Points on a hilly landscape, in no order, each with its height.
From any point a climber takes the steepest step (rise divided by distance) to one of its 4 nearest points. It stops when none of these is higher. Distance is the straight distance between rows; heights are no part of it.
Q_78: [ -7  71  -9  29  20  46  -3  62 -12]  height 561
Q_86: [-11 -22 -11 -40 -14   5   4 -29  -8]  height 501
Q_7: [-43  37   6   3  31  49 -18   2 -54]  height 753
Q_578: [ 20 -34  20   8 -26 -62  36 -42  51]  height 374
Q_280: [ 36  -2  13  40  -7 -44  14 -12  42]  height 212
Q_839: [  8 -26   0 -22 -22 -38  38 -40  34]  height 550
Q_162: [-11 -73 -13 -50 -15  13   7 -29  -1]  height 487
Q_524: [ 73  15  17  50  -6 -17  -6  45  24]  height 145
Q_840: [-17 -42 -10 -44  -8  21  -4 -28 -25]  height 575
Q_481: [-35  57  -8  20  32  57 -15  20 -37]  height 866
Q_80: [ 37  27  -4  38   2 -20  -3  39  27]  height 239
Q_144: [ -2 -11  -5 -25 -19 -23  17 -34  17]  height 826
Q_71: [ -1  23 -17  -5  -8  -9   6 -17  11]  height 167
Q_221: [ 67  -7  33  54 -10 -27  -7  18  44]  height 113
Q_598: [17 59 -6 33 15 13 -8 69  2]  height 531
Q_307: [-28  39 -13   5  12  35 -15   0 -29]  height 578
Q_174: [ 21  13  -5  19   0 -40  12  -6  34]  height 312
Q_476: [-45  16   8 -13  25  34 -22  -1 -61]  height 505
Q_719: [-50 -26  13 -34  27  36 -26  11 -66]  height 765
Q_439: [-36  -5   8 -34  18  31 -21  -8 -56]  height 674
Q_565: [-29   7  -7 -28   1  24 -11 -20 -32]  height 602
Q_984: [-66 -74   4 -37  36  20 -23  36 -53]  height 422
Q_696: [-25 -62  -5 -48  -9  24 -12 -17 -27]  height 751
Q_75: [  1 -30 -12 -37 -25 -16  22 -40  15]  height 775
Q_127: [ 10  -7   4  -7 -20 -45  24 -33  29]  height 762
Q_305: [-49 -50  11 -43  22  26 -24  17 -57]  height 619
Q_464: [37 44 -5 37  3 -2 -2 61 14]  height 379
Q_879: [ 15   4  -6   5  -9 -35  18 -19  29]  height 727
Q_267: [ 22  33 -12  25   6 -15   4  20  17]  height 95
Q_848: [ 40  16  -1  40   1 -34   4  13  39]  height 165
Q_648: [-19  51 -17  23  16  33 -15  17 -17]  height 649
Q_430: [ -4 -57 -12 -48 -27  -2  17 -38  12]  height 614
Q_952: [ -4  43 -20  20   7   4  -6  15  12]  height 258
Q_359: [ 14  23 -12  16   0 -26   7  -6  23]  height 205
Q_612: [ 52 -16  25  45 -12 -49   9  -9  49]  height 150
Q_569: [  1  54 -20  28  12  22  -7  29   1]  height 558
Q_103: [-34 -45  -1 -44   1  26 -17 -12 -41]  height 679
Q_25: [ 13 -37  17 -16 -29 -52  35 -42  43]  height 434
Q_625: [-36 -32   4 -41  13  29 -22  -5 -51]  height 722
Q_491: [  4 -57  12 -30 -38 -40  45 -45  45]  height 253
Q_128: [-29  67  -2  34  36  67 -17  42 -37]  height 556
Q_994: [  4  29 -17  17  -3 -13   3   3  12]  height 4
Q_300: [ 60   0  11  49  -9 -32  -4  23  36]  height 125
Q_329: [110   1  45  48 -27  -5 -19  31  35]  height 94
Q_47: [ -3 -51  -5 -43 -31 -12  29 -42  25]  height 543
Q_742: [-15  10 -13 -25  -4   3  -3 -23 -16]  height 490
Q_159: [ -3  60 -18  33  15  23  -7  46   1]  height 598
Q_739: [-36 -65  -1 -45   6  22 -20   1 -39]  height 577
Q_930: [ 23 -19  25  18 -18 -59  25 -34  52]  height 340
Q_11: [-48  50  10  20  38  55 -18  13 -56]  height 206

Where does a climber stop that starts at each point below?
Q_565 => Q_719
Q_430 => Q_144
Q_159 => Q_481
Q_359 => Q_144
Q_569 => Q_481
Q_848 => Q_144
Q_930 => Q_144
Q_476 => Q_481
